A landscape with many valleys, sampled at points; each row gives a point and its height.
A ball rolls from a point to the lowest of its 2 nearest points, and stops where none of them is lower. Distance is the straight distance between rows; heights are no part of it.
Z345: [-36, 5, -26, -15, -6, 50, -30, 0, 5, 24, 21, 19, 32, 29, 41, 36, -4, -37, 12, 10, -26, 5, 24, 12, -25, -23, -15]  height 235
Z84: [-12, 4, -16, -13, -12, 15, 44, 31, -40, 0, -33, 3, 6, -10, 25, 0, 3, 16, 4, 6, -11, -15, -34, -12, 11, 3, 12]  height 375
Z491: [32, -12, 31, 15, 43, -17, 25, 26, 9, 8, -34, 0, -20, 41, 15, 21, 17, 13, -16, -32, 15, -20, -3, 0, 18, 28, 16]  height 477
Z65: [-2, -15, -12, -8, -30, -45, 27, -10, 39, -29, -3, -4, -17, -28, -35, -22, -3, 15, -16, -7, 21, 7, -8, -13, -2, 11, -10]  height 108
Z203: [-41, 24, -27, -6, -15, 24, -26, -21, 2, 0, 7, 39, 28, -14, -6, -3, 10, -41, 15, 3, 32, -13, 5, -31, -25, -14, -22]  height 204
Z390: [-15, -12, -2, -4, -2, -11, 11, -14, 10, 42, -44, 12, -23, 23, -2, 35, 34, 50, -3, -21, 17, -14, -12, -4, 31, 21, 11]  height 338
Z20: [-8, -14, -14, 6, 9, -13, 29, -15, 14, -29, 14, 13, 45, -1, -12, -5, -38, -9, -9, 21, -30, 25, 41, 32, -13, -36, 11]  height 516
Z335: [29, 8, 29, 2, 12, 4, -30, 6, 17, 26, 25, -11, -4, 32, 19, 44, 27, -29, 23, -7, -24, 3, 11, 10, -18, 16, -1]  height 564
Z481: [12, 5, -20, 26, -13, 11, -23, 18, -18, -25, 24, -8, 9, -26, -7, -28, -37, -21, 14, 3, 16, -4, 31, 32, 23, -18, -9]  height 285
Z126: [-33, 10, -37, -12, -8, -5, 12, -20, 7, 16, -25, 23, -15, -16, -14, -15, 31, 22, 12, -16, 53, -1, -44, -13, 20, 14, -25]  height 242
Z12: [-14, -40, -17, -33, 15, -21, 48, -33, 3, -17, -19, -2, 45, -3, -29, -15, -1, -3, -28, 1, 20, 6, -13, -10, -26, 16, 0]  height 188
Z980: [13, -5, 31, -22, 22, -25, 66, 0, 24, -30, -24, -28, 10, -17, -12, -10, -11, -3, -32, -16, -5, 22, -26, -16, -5, 7, 2]  height 440
Z415: [28, 12, 8, -9, -38, -47, 19, 18, 12, -19, 27, -17, 14, -25, -26, 11, -12, -23, 7, 9, -27, 24, 29, 29, -15, -15, 6]  height 536
Z218: [-37, 50, -23, 4, -1, 38, -46, -27, 4, 18, 30, 42, 16, -3, -8, 14, -10, -55, 7, -18, 16, -5, 20, -10, -21, -22, -25]  height 181
Z869: [17, -54, -3, 8, 45, -1, 13, -34, 10, -9, -7, -14, -13, -3, -41, -19, -32, 14, -39, -3, 22, 1, 10, 9, -1, -10, -10]  height 466
Z34: [-13, -11, 1, -9, 31, 43, 3, -15, -12, -12, 16, 9, 13, 7, 14, -30, -2, -33, -2, 25, 10, -5, -22, -19, -28, -12, -30]  height 444
Z8: [6, 20, -5, 6, -17, 18, -48, -8, 33, 32, 31, 5, -9, -7, -8, 38, 19, -32, 19, -15, 16, 8, 22, 3, -17, -2, -20]  height 175
Z112: [51, 26, 34, 19, 17, -30, -6, 21, 13, -10, 11, -25, -46, -4, -19, -5, 1, -16, 16, -11, 12, 6, -8, 10, 14, 14, -21]  height 600
Z312: [26, -14, 9, 30, -1, -24, 21, 30, -23, -16, -22, -11, -20, -1, -1, -20, -22, 36, -25, -2, 0, -21, 5, 7, 34, 19, 26]  height 494
Z275: [6, -15, 24, -18, 34, 25, 39, 3, 9, 4, -26, -18, -16, 9, 8, 0, 12, 5, -25, -21, 16, -2, -35, -19, 1, 20, -10]  height 409
Z811: [-11, -3, -27, -3, -57, -1, 13, 14, -8, -14, -12, -1, -17, -29, 21, -18, 6, 10, -21, 13, -7, -17, -33, -33, -8, 22, 9]  height 130
Z202: [11, -45, -36, 7, -5, 5, 25, 5, -5, -28, 3, -9, -4, -29, -14, -37, -20, -4, -35, 10, 26, -18, -7, -16, -16, 14, -14]  height 194
Z906: [24, -40, 11, 13, 23, -31, 26, 15, 3, 10, -36, -4, -26, 29, -7, 19, 5, 27, -46, -24, 10, -22, 12, 2, 11, 34, 33]  height 462
Z370: [-13, -29, 25, -10, 47, 20, 19, -26, 11, 12, -20, -1, -8, 43, -3, 14, 5, 38, -13, -2, -13, 6, 9, 13, 0, -12, 12]  height 519
Z573: [50, 9, 26, 4, 0, -33, 4, 31, 13, -3, 18, -21, -2, 20, 10, 30, 19, -35, 13, -15, -22, -2, 17, 18, -13, 28, 12]  height 562
Z302: [-40, 0, -13, -9, -10, 42, -52, -5, 14, 33, 5, 16, 26, 30, 37, 49, 1, -8, 21, 1, -26, 1, 21, -1, -3, -15, -3]  height 212
Z667: [25, 46, 16, -30, -24, -20, 11, 6, 15, 17, 8, -28, -10, -17, -16, 21, 29, -17, 11, 0, -22, 12, -15, -10, -32, 2, -3]  height 142
Z643: [-35, 13, -34, -9, -15, 7, -9, -22, 4, -2, -9, 32, 15, -20, -13, -20, 21, -10, 18, 0, 50, -8, -19, -31, -5, -1, -22]  height 223
Z931: [0, 50, -9, -17, -36, 2, -16, -2, -11, 15, 23, -5, 31, -15, -6, 9, 3, -23, 16, 17, -28, 8, 15, 11, -26, -34, 13]  height 113
Z374: [-5, 10, 28, 21, 7, 17, -21, -16, -6, -22, 23, -5, 5, 5, 7, -24, -34, 15, -7, 23, -30, 12, 22, 12, 10, -36, 21]  height 110
Z498: [27, -9, 7, -1, 20, -24, 39, -3, 12, -35, 10, -16, 7, -10, -31, -7, -21, -23, 12, 0, 1, 21, 6, 28, -2, -27, -31]  height 508
Z703: [-4, -22, -34, 30, -18, -2, -12, 25, -28, 35, -26, 13, -30, 16, 30, 2, 9, 34, -15, -7, 15, -38, -11, 2, 32, 43, 15]  height 441
Z469: [11, 9, 30, -4, -9, -33, 16, 5, 23, -1, -19, -5, -14, 15, 1, 33, 26, 23, 15, -17, -11, -2, -1, -5, 14, 13, 16]  height 241
Z264: [-10, -21, 2, -11, 3, -21, 46, -13, 5, -28, -3, 4, 37, -10, -13, -4, -25, 18, -9, 20, -37, 16, 14, 5, -15, -23, 26]  height 534
Z215: [-4, -10, 13, -12, 30, 1, 19, -46, 4, -11, -15, -12, -7, -1, -25, -38, -1, 22, -27, -8, 45, -3, -40, -21, 16, 3, -20]  height 252
Z599: [32, 48, 31, -14, 3, -13, 12, 39, -6, 13, -13, -24, -19, -3, 16, 22, 22, -21, 6, -9, -28, 6, -27, -14, -14, 16, 11]  height 168
Z754: [-18, -27, 15, 8, -10, 32, -35, -7, 20, 6, 29, -2, 17, 32, 38, 20, -14, 2, -20, 16, -41, -2, 44, 2, -19, -10, 15]  height 151
Z447: [7, 22, -22, 5, 0, 22, -36, 28, -27, 20, 24, 0, 15, -16, 12, 10, 0, -40, 43, -9, -3, 17, 19, 41, 6, -3, -10]  height 353
Z944: [-13, -9, -13, -14, 2, -11, 40, -6, -8, 27, -47, 7, -18, 9, -16, 16, 23, 40, -7, -16, 24, -9, -15, 11, 29, 7, 9]  height 323
Z720: [29, -42, 9, 21, 47, -7, 12, -5, -1, -8, -14, -17, -23, 12, -33, -8, -26, 27, -19, -6, 16, -6, 20, 28, 21, -4, -7]  height 450
Z451: [20, 33, -2, -6, -19, 3, -34, 12, -2, 26, 24, -5, 31, 3, 4, 20, 9, -45, 29, -9, -22, 21, 47, 59, -1, -7, 3]  height 373
Z502: [-11, -2, -15, 17, 24, 16, -19, 14, -8, 34, -6, 20, -37, -7, 13, 17, 26, 17, 24, -24, 26, 10, -37, -17, 24, 29, -28]  height 360
Z43: [-21, 22, -35, 3, -31, -26, 21, 9, 1, 0, -27, 17, -31, -25, -9, -21, 13, 21, 15, -8, 30, -1, -40, 4, 26, 10, -15]  height 260
Z522: [9, 23, 26, -3, 29, 30, -20, -11, 13, 23, 29, -3, -10, 23, 12, 21, 13, -25, 17, 9, -24, 25, 4, 18, -22, -18, -14]  height 552
Z938: [25, -32, 25, 21, 29, 0, 10, -3, 32, -13, 25, -8, 6, 28, -5, 22, -6, -10, -3, -2, -20, 20, 43, 42, -11, 0, -4]  height 417
Z253: [30, -12, 23, 12, -18, -22, 9, 31, 28, -15, -6, -18, -25, 4, 24, 13, 13, -9, -34, -12, -19, -13, -5, -34, -22, 46, 19]  height 387
Z431: [2, 29, 37, 5, 21, 8, -41, 1, -5, 38, 2, 5, -37, 4, 25, 27, 26, 15, 15, -10, -13, 7, -40, -40, 15, 18, -3]  height 213
Z228: [-26, -35, -9, -19, 10, -10, 29, -37, -4, -25, -13, 10, 63, 2, -18, -31, 0, -19, -27, 25, 16, 6, 0, -22, -40, 14, -10]  height 211
Z340: [2, 29, -1, 24, 7, -3, -53, 29, -49, 23, 9, 11, -12, -14, 25, -6, 6, 13, 40, -11, -1, 12, -15, 8, 49, 17, 8]  height 313
Z730: [-20, 27, -17, -3, -2, 33, -29, 11, -46, 12, 21, 12, 11, -20, 22, -13, -10, -16, 26, 20, -9, 2, -24, -15, -6, -19, -4]  height 226
Z495: [35, -36, 25, 26, 50, -5, 12, 3, 19, -14, 7, -15, -12, 29, -15, 8, -11, 4, 0, -14, 1, 3, 29, 37, 10, 6, -10]  height 433
Z89: [13, 2, -33, 22, -40, -52, -22, 36, 6, -4, -9, 8, -14, 14, 27, 4, 20, -2, 25, -25, 3, -22, 1, 25, 20, 51, 19]  height 406
Z636: [-37, 24, -2, -1, -50, 18, -45, -13, -3, 2, 11, 9, 25, -8, 18, 12, -12, 12, 6, 10, -26, -9, 23, -19, 3, -27, 33]  height 164
Z812: [30, 59, 43, -3, 4, -22, -27, 17, -7, 36, -7, -14, -29, 6, 19, 21, 28, 4, 7, -11, -29, 2, -35, -33, 0, 23, 20]  height 192
Z80: [51, 21, 20, 0, -31, -50, -7, 22, 14, 1, 32, -30, 4, 0, -11, 16, 13, -27, 4, -3, -30, 7, 32, 25, -17, 18, 16]  height 551
Z757: [-13, -34, -15, -26, 1, 24, 47, 22, -31, 5, -32, -4, 14, 9, 23, 10, -3, 13, -23, 5, -15, -20, -15, -10, -11, 6, 14]  height 398
Z520: [8, 6, -28, 25, -6, -45, -6, 28, 14, 18, -27, 22, -29, 22, 19, 24, 33, 12, 27, -37, 18, -13, -19, 16, 28, 51, 1]  height 390
Z118: [-13, 9, 3, 4, -8, -31, 7, -2, 11, -22, -1, 5, 21, -2, -33, 0, -24, 21, 25, -5, 0, 15, 38, 40, 28, -40, 9]  height 216
Z998: [11, -1, 31, 11, -6, -39, 31, 3, 2, -23, -17, -8, -16, -15, -17, -18, -20, 47, -21, 1, -12, -1, -4, -9, 30, -1, 23]  height 476
Z656: [2, 7, 42, -13, -8, -8, 5, -9, 31, 9, -17, -9, -11, 19, 14, 41, 32, 17, -1, -9, -25, 0, -13, -30, -2, 16, 16]  height 258
Z826: [19, -4, -13, -2, 18, -18, 51, 19, -14, -15, -38, -11, -20, -11, -21, -21, -12, 14, -6, -13, 26, -5, -23, 14, 29, 2, -19]  height 579
Z231: [-3, -24, 35, -6, 21, 16, -4, 0, 14, 28, -22, -1, -12, 46, 33, 39, 20, 28, -13, -11, -16, -22, -11, -26, 5, 22, 8]  height 279
Z924: [15, -59, 11, 1, 22, -9, 30, 6, 12, 2, -16, -9, -1, 14, -9, 22, -9, 22, -35, -6, -14, -5, 24, 6, -14, 21, 24]  height 442
Z586: [-17, -53, -8, -20, 44, 34, 10, -19, -22, 19, -18, 1, -10, 37, -7, 5, -10, 21, -36, 9, 2, -10, 8, 17, -11, -11, 12]  height 502
Z385: [-13, 19, 16, -6, 42, 35, 0, -31, 28, 6, 23, 7, -6, 44, 17, 13, 7, -16, 8, 15, -18, 35, 15, 19, -16, -37, -15]  height 542
Z267: [-26, -7, 13, -5, 45, 28, 10, -33, 27, 5, -2, 8, 4, 49, 4, 14, 5, 22, 7, 4, -15, 23, 22, 23, -6, -33, 1]  height 530
Z551: [6, -21, 5, -10, 24, 30, 22, -6, 6, -9, 5, -10, -7, -2, 0, -9, 6, -14, -2, -2, 15, -2, -23, -11, -15, 4, -26]  height 427
Z274: [-11, 3, -5, 12, 11, 27, -28, 1, -3, 17, 7, 13, -17, -7, 6, 8, 7, 14, 27, -8, 22, 1, -10, -4, 17, 0, -13]  height 344
Z53: [-27, 35, -4, 11, 1, 41, -56, 6, -42, 9, 22, 10, 14, -14, 27, -24, -30, -8, 23, 7, -14, 4, 12, 10, 24, -28, 15]  height 191
Z160: [6, -13, -25, 25, -24, -20, -30, 29, -25, 13, -11, 12, -1, 20, 41, -1, 11, 20, 15, -16, 4, -31, 6, 12, 43, 45, 27]  height 424
Z503: [-22, -2, -14, 13, -2, 25, -44, 34, -52, 30, 0, 15, 4, -1, 51, 9, -4, 19, 26, 1, -13, -5, -15, -5, 36, 16, 7]  height 287
Z257: [11, 34, 3, 3, -55, -17, -59, 17, -27, 17, 12, -14, 9, -11, 27, -4, 5, 1, 15, 9, -32, -10, 17, -2, 15, 15, 41]  height 160
Z749: [33, 12, 13, 6, -30, 7, -29, 3, 13, 8, 44, -22, -16, -21, -5, 2, 3, -26, -16, 15, -14, -1, 13, -8, -33, 2, -1]  height 342
Z127: [-12, -19, -46, 4, -40, -2, 18, 10, -8, -20, -9, 5, -11, -29, -1, -36, -3, 13, -21, 10, 23, -20, -23, -20, -6, 17, -3]  height 162
Z58: [5, 6, -11, 16, 4, -13, 5, 21, 22, 17, -26, 8, -49, 3, 10, 15, 35, 7, 13, -33, 26, -2, -33, -3, 14, 46, -21]  height 376
Z883: [24, 2, 6, -5, 0, -26, 37, 25, 5, -25, 7, -18, 11, -4, -19, 15, -5, -21, 28, -2, -14, 20, 17, 40, 1, -13, -10]  height 521
Z115: [38, 38, 14, 13, 26, -15, -23, 28, -14, 16, 19, -14, -28, -10, -9, 4, 11, -22, 42, -11, 6, 16, -9, 25, 15, 12, -19]  height 609
Z663: [-23, 15, -4, 0, 16, 38, -11, -27, -3, -11, 23, 31, 29, 22, 17, -24, -6, -58, -19, 34, -2, 5, 15, -13, -43, -28, -29]  height 463
Z266: [5, 13, 16, 12, -22, -23, -24, 0, 20, -9, 16, -4, -3, -3, -18, 9, -3, 10, 21, -6, 2, 7, 35, 18, 18, -13, 11]  height 240
Z747: [1, -31, -9, 4, -17, -28, 11, -9, 48, -8, -3, -2, -21, -9, -35, 1, 7, 26, -12, -16, 26, 0, 20, 2, 0, 13, -3]  height 82
Z986: [-15, 8, 6, -14, 18, -26, 19, -41, 1, -23, -20, 10, 18, -4, -37, -39, 0, 11, 8, 5, 41, 3, -22, -12, 17, -21, -25]  height 233
Z60: [19, 22, 26, 9, -26, -62, -4, 18, 14, -12, 1, -8, -19, 7, -8, 9, 11, 14, 22, -11, -9, -1, 12, 9, 23, 16, 23]  height 221
Z430: [-26, 11, 5, -11, 13, -13, 19, -23, 5, -7, -19, 14, 17, 13, -28, 6, -2, 40, 29, -1, 1, 12, 18, 29, 23, -44, 10]  height 195
Z185: [0, 15, -15, 0, -12, 28, -46, 43, -54, 27, 20, -8, 7, -15, 44, 3, -4, -18, 27, 11, -28, 0, -14, -4, 1, 14, 3]  height 259
Z995: [5, 28, 1, -29, -35, -26, 17, -10, 8, -18, 15, -12, 9, -31, -22, -8, 15, -21, 2, 16, -10, 9, -15, -19, -30, -14, 0]  height 116
Z493: [-8, 20, -19, 6, 25, 31, 7, -22, 11, -19, 24, 31, 28, 31, 8, -8, -13, -62, -11, 20, 1, 24, 28, 25, -30, -38, -32]  height 479
Z996: [-11, 17, 26, 17, -8, 35, -48, -2, -25, -4, 28, -4, 2, -1, 27, -26, -32, 11, -2, 25, -28, -5, 14, -1, 13, -26, 25]  height 150
Z766: [9, -25, 11, 27, 13, 17, -30, 7, -1, 10, 6, 1, -17, 18, 9, 0, -4, 27, 6, -5, 14, -19, 19, 8, 20, 14, 9]  height 322
Z479: [35, 8, 8, 10, 9, -35, 32, 30, 7, -28, -17, -23, -37, -13, -23, -18, -15, -3, 9, -15, 19, 6, -17, 14, 25, 7, -30]  height 590
Z675: [4, -26, -2, -10, 20, -43, 41, -32, 34, -30, 1, 1, 28, -13, -47, -16, -28, -10, -5, 0, 13, 23, 15, 13, -7, -24, -26]  height 495
Z870: [19, -5, 9, 16, -3, 9, -22, 5, 14, -2, 33, -2, 22, 22, 11, 16, -4, -36, 10, -4, -19, 19, 56, 58, -1, -6, 2]  height 393
Z725: [-20, -26, -45, 13, -30, 17, -21, 11, -10, 29, -19, 18, -15, 0, 13, 10, 8, 37, -3, -2, 25, -26, 1, -4, 18, 21, 5]  height 457
Z186: [6, -50, 10, 9, 25, 23, -15, 13, -11, 28, -8, 1, -13, 46, 29, 22, 0, 26, -14, -5, -3, -36, 15, 2, 6, 24, 14]  height 301
Z890: [-22, 41, -15, -7, -18, 21, -43, -19, 21, 32, 20, 17, 12, -7, -8, 38, 14, -31, 25, -14, 1, 10, 20, 0, -18, -22, -12]  height 158
Z712: [-31, 9, 6, -12, 25, -13, 16, -48, -1, -13, -25, 23, 20, 11, -37, -23, -8, 38, 4, 6, 18, 6, 2, 5, 20, -47, 4]  height 214
Z85: [-24, -44, -21, -43, 11, 12, 32, -37, 12, 4, -17, -4, 29, 17, -17, 4, 23, 1, -23, -11, 36, -3, -17, -11, -28, 19, -11]  height 163
Z696: [-11, -41, -33, -8, -14, 8, 1, -13, 37, 17, -16, 4, -23, 5, -15, 19, 29, 19, -11, -21, 41, -11, 4, -7, -7, 26, -14]  height 114
Z698: [8, 5, -3, 24, -35, -5, -35, 12, 8, -16, 28, -7, -2, -22, -9, -12, -18, -7, 6, -1, 10, -5, 39, 17, 15, -4, 7]  height 262
Z612: [5, -13, -26, -1, -4, -31, 43, 8, -29, -31, -25, -3, 11, -20, -28, -30, -31, 25, -6, 11, 8, -6, -6, 12, 25, -19, 3]  height 565
Z144: [-24, -5, -9, 16, -7, 1, -12, -34, -5, -35, -1, 26, 35, -19, -22, -50, -26, -15, -27, 24, 25, -17, 19, -34, -13, -21, -9]  height 261
Z917: [0, -53, -14, -8, -3, 17, 28, 19, -2, 1, -7, -8, 14, 13, 10, 23, 0, 8, -12, 1, -17, -13, 18, 6, -22, 13, 9]  height 421
Z271: [26, 12, 22, 4, -34, -13, -6, 15, 18, -9, 12, -27, -35, -20, 7, -2, 11, -9, -25, 6, -19, -6, -12, -33, -25, 28, 9]  height 367
Z783: [-23, 4, -24, 9, 3, 17, 11, -13, 4, -27, 23, 24, 45, 18, 10, -10, -35, -32, -17, 17, -21, 19, 49, 28, -20, -41, 4]  height 498
Z86: [-27, -19, 14, 3, -2, 43, -45, -18, 28, 20, 17, 7, -3, 24, 25, 24, 0, 10, -4, 4, -9, -11, 19, -18, -14, -9, -3]  height 184
Z179: [5, -48, -10, 2, 40, -9, 23, -42, 24, -17, 2, 1, 21, -3, -37, -21, -32, -5, -32, 5, 16, 12, 20, 12, -18, -18, -17]  height 480
Z875: [-5, -8, -13, 0, -53, 17, -13, 22, -21, -10, 13, -9, 1, -19, 31, 0, -8, 5, -8, 23, -26, -19, -6, -28, -12, 11, 20]  height 83
Z320: [-10, 34, -37, 13, -40, -27, -16, 23, -7, -10, 0, 11, -28, -37, -16, -25, -6, 6, 31, 0, 29, 2, -14, 15, 26, -2, -13]  height 280
Z901: [-30, -63, -27, -21, 21, 42, -8, -22, -2, 20, -7, 11, 4, 30, -1, 9, -8, 10, -35, 7, 16, -20, 21, 0, -28, -11, 4]  height 488
Z149: [7, 18, 21, -8, 7, -2, 29, 15, 26, 6, -34, -11, -37, -5, 12, 5, 30, 0, -12, -31, 21, 7, -45, -22, 9, 35, -12]  height 392
Z580: [4, 17, 40, -8, 14, 20, -20, -24, 22, 15, 15, -9, -37, -7, 2, 2, 21, 3, 2, -5, 6, 8, -36, -35, -3, 8, -14]  height 234
Z853: [7, 29, -19, 12, 1, -5, -76, 29, -32, 41, 20, 4, 4, -14, 16, 10, 19, -22, 42, -24, -4, 23, 10, 14, 24, 20, -2]  height 333
Z366: [26, -5, -4, 25, -15, -8, 13, 44, -20, -24, -8, -14, -24, -12, 14, -18, -14, 9, -7, 1, 0, -17, -8, 4, 17, 27, 7]  height 510
Z564: [-1, 33, 5, -21, -28, -1, 6, -10, -14, -12, 21, -4, 29, -15, -3, -8, -1, -23, 2, 33, -38, 8, -3, -8, -36, -35, 17]  height 80
Z997: [-9, 0, -13, 10, -57, 9, -40, 17, -11, 3, 6, -2, 5, -11, 31, 8, -4, 15, 7, 12, -17, -17, 14, -14, 9, 10, 27]  height 121
Z881: [1, 15, -29, 20, 4, 12, -8, 4, -26, -33, 12, 10, 25, -20, -12, -35, -36, -33, 19, 14, 23, -8, 15, 20, 8, -36, -26]  height 307
Z871: [12, 48, -11, 2, -16, -24, 9, 32, -36, -17, -4, -7, -20, -35, -8, -24, -14, 2, 33, 9, 4, 6, -29, 12, 33, -10, -5]  height 300
Z850: [-32, -44, -41, -12, -7, 36, -16, -5, -15, 36, -20, 18, -4, 16, 4, 19, 3, 30, -16, 1, 24, -30, 9, -3, -1, 0, 7]  height 471
Z959: [-29, -24, -13, -26, -16, 9, 5, -41, 39, 10, -11, 4, 4, 4, -12, 12, 32, 24, -10, -15, 32, -5, -12, -27, -12, 11, -6]  height 136
Z899: [15, -14, 45, -17, 49, 7, 52, -5, 26, -13, -28, -29, -2, 11, -6, 1, 1, 2, -34, -26, 2, 15, -23, -11, -2, 9, -3]  height 425
Z803: [-20, -20, -39, -22, 8, 8, 35, -11, -38, 0, -32, 16, 20, -2, -13, -26, 10, 6, -7, 9, 39, -20, -27, -6, 1, 1, -10]  height 295
Z376: [-15, 68, -11, -22, -6, 16, -25, -22, 2, 36, 22, 14, 32, 0, -8, 19, 12, -34, 19, 8, -22, 21, 9, 10, -36, -43, -8]  height 138
Z879: [-15, -21, 0, -28, 22, 1, 44, -30, -29, 19, -44, -3, -11, 9, -19, -8, 7, 28, -49, -6, 28, -10, -32, -3, 23, 0, 18]  height 298
Z249: [-5, -41, 21, 15, -24, 7, -21, -6, 21, -5, 24, -4, 14, 7, 20, 15, -18, 17, -29, 15, -41, -6, 37, -15, -19, 6, 32]  height 112
Z758: [-19, 6, 3, 13, -23, 14, -25, -29, 15, -25, 33, 16, 17, -21, -10, -22, -25, -17, -29, 17, 0, -7, 25, -27, -21, -30, 8]  height 290
Z903: [6, 12, 15, -6, 26, 19, 44, 32, -40, -12, -28, -6, 4, 4, 20, -1, -10, 7, 15, 4, -22, -2, -25, 9, 16, -11, 8]  height 350
Z970: [9, -31, 29, 28, 10, -1, -4, -13, 13, -22, 25, -7, 9, -7, 0, -16, -45, 23, -29, 24, -39, 8, 32, 1, -4, -10, 31]  height 56
Z668: [14, -6, 11, 15, -32, 14, -24, -7, 11, -14, 48, -11, 2, -29, -3, -13, -21, -23, -33, 22, -17, -1, 19, -17, -31, -11, 8]  height 319
Z652: [-23, -22, -6, 1, -4, 7, 5, -29, -13, -32, -5, 17, 50, -10, -9, -49, -5, -26, -25, 36, 19, -8, 0, -37, -32, 4, -16]  height 236
Z976: [22, 35, 8, 4, -59, -58, -31, 20, -2, -1, 4, -16, -6, 3, 16, 8, 15, 8, 8, 0, -35, -11, 6, -5, 8, 28, 46]  height 193
Z470: [-10, -14, -11, -16, 30, 12, 34, -25, -38, 6, -34, 6, 0, 3, -14, -35, -2, 20, -21, 5, 37, -16, -41, -9, 20, -5, -7]  height 275
Z197: [17, 31, 14, 5, 42, -7, -16, 26, -16, 31, 4, 2, -18, 7, 5, 38, 30, -13, 51, -25, -4, 27, -23, 12, 13, 18, -15]  height 618
Z947: [-16, -4, -8, -14, -19, -28, 42, -5, -17, -30, -13, 7, 30, -20, -17, -16, -17, 32, 1, 17, -17, 1, -1, -3, 8, -26, 26]  height 550
Z526: [0, 7, -19, 19, 29, 4, -1, -21, -19, -35, -5, 16, 28, -8, -20, -44, -27, -42, 9, 20, 34, -6, 4, 4, -5, -36, -49]  height 326
Z732: [22, 13, 46, -6, 17, -26, 46, 1, 1, -37, -20, -24, -7, -21, -10, -24, -26, 12, -22, 1, -18, 13, -28, -18, 15, -13, 7]  height 458
Z436: [-11, -7, 8, -18, -24, 20, 8, 0, -8, -13, 13, -7, 16, -5, 24, 1, -3, -6, -9, 25, -36, -6, -9, -27, -31, -13, 15]  height 31
Z464: [10, 21, 17, -15, 11, 33, -33, -17, 13, 30, 32, -11, -30, -15, 3, 1, 23, -25, 2, 3, 6, 8, -36, -38, -29, 7, -29]  height 249
Z67: [7, 26, 20, -15, 40, 7, 19, 16, 3, 19, -14, -2, -20, 3, 3, 31, 30, -13, 41, -24, 0, 25, -36, 1, 4, 10, -21]  height 625
Z802: [-11, 6, -10, -22, -44, -40, 26, -13, 24, -31, 4, -4, 4, -34, -23, -21, 10, -6, -7, 5, 9, 9, -20, -25, -17, 3, -2]  height 131
Z229: [12, 37, 1, -21, 15, 27, -15, -8, -11, 27, 31, -6, -2, -19, -4, -8, 19, -43, 11, 14, -1, 10, -37, -24, -41, -9, -31]  height 264
Z775: [4, 27, -4, 6, 25, 14, 13, 28, -52, -8, -8, 0, 1, -15, 8, -15, -17, 5, 42, 8, -6, 6, -27, 22, 33, -16, -4]  height 325

Two balls start at each pair of points below. Name the first point that both come to, or write -.
Z749 / Z573: -
Z197 / Z447: -
Z783 / Z498: -
Z312 / Z495: -
Z502 / Z503: -

Call two points neighbours if one is among the 2 nearest of the other. Go from one point of each pair to the other, from neighbour to neighbour, staying as low as possible. Name the highest point that can't be avoided.
Z970 / Z436: Z636
Z436 / Z430: Z266
Z747 / Z564: Z802

For each start below, name the point where the ball stops.
Z271: Z747
Z725: Z58
Z938: Z970
Z522: Z58
Z415: Z970
Z185: Z970
Z264: Z275
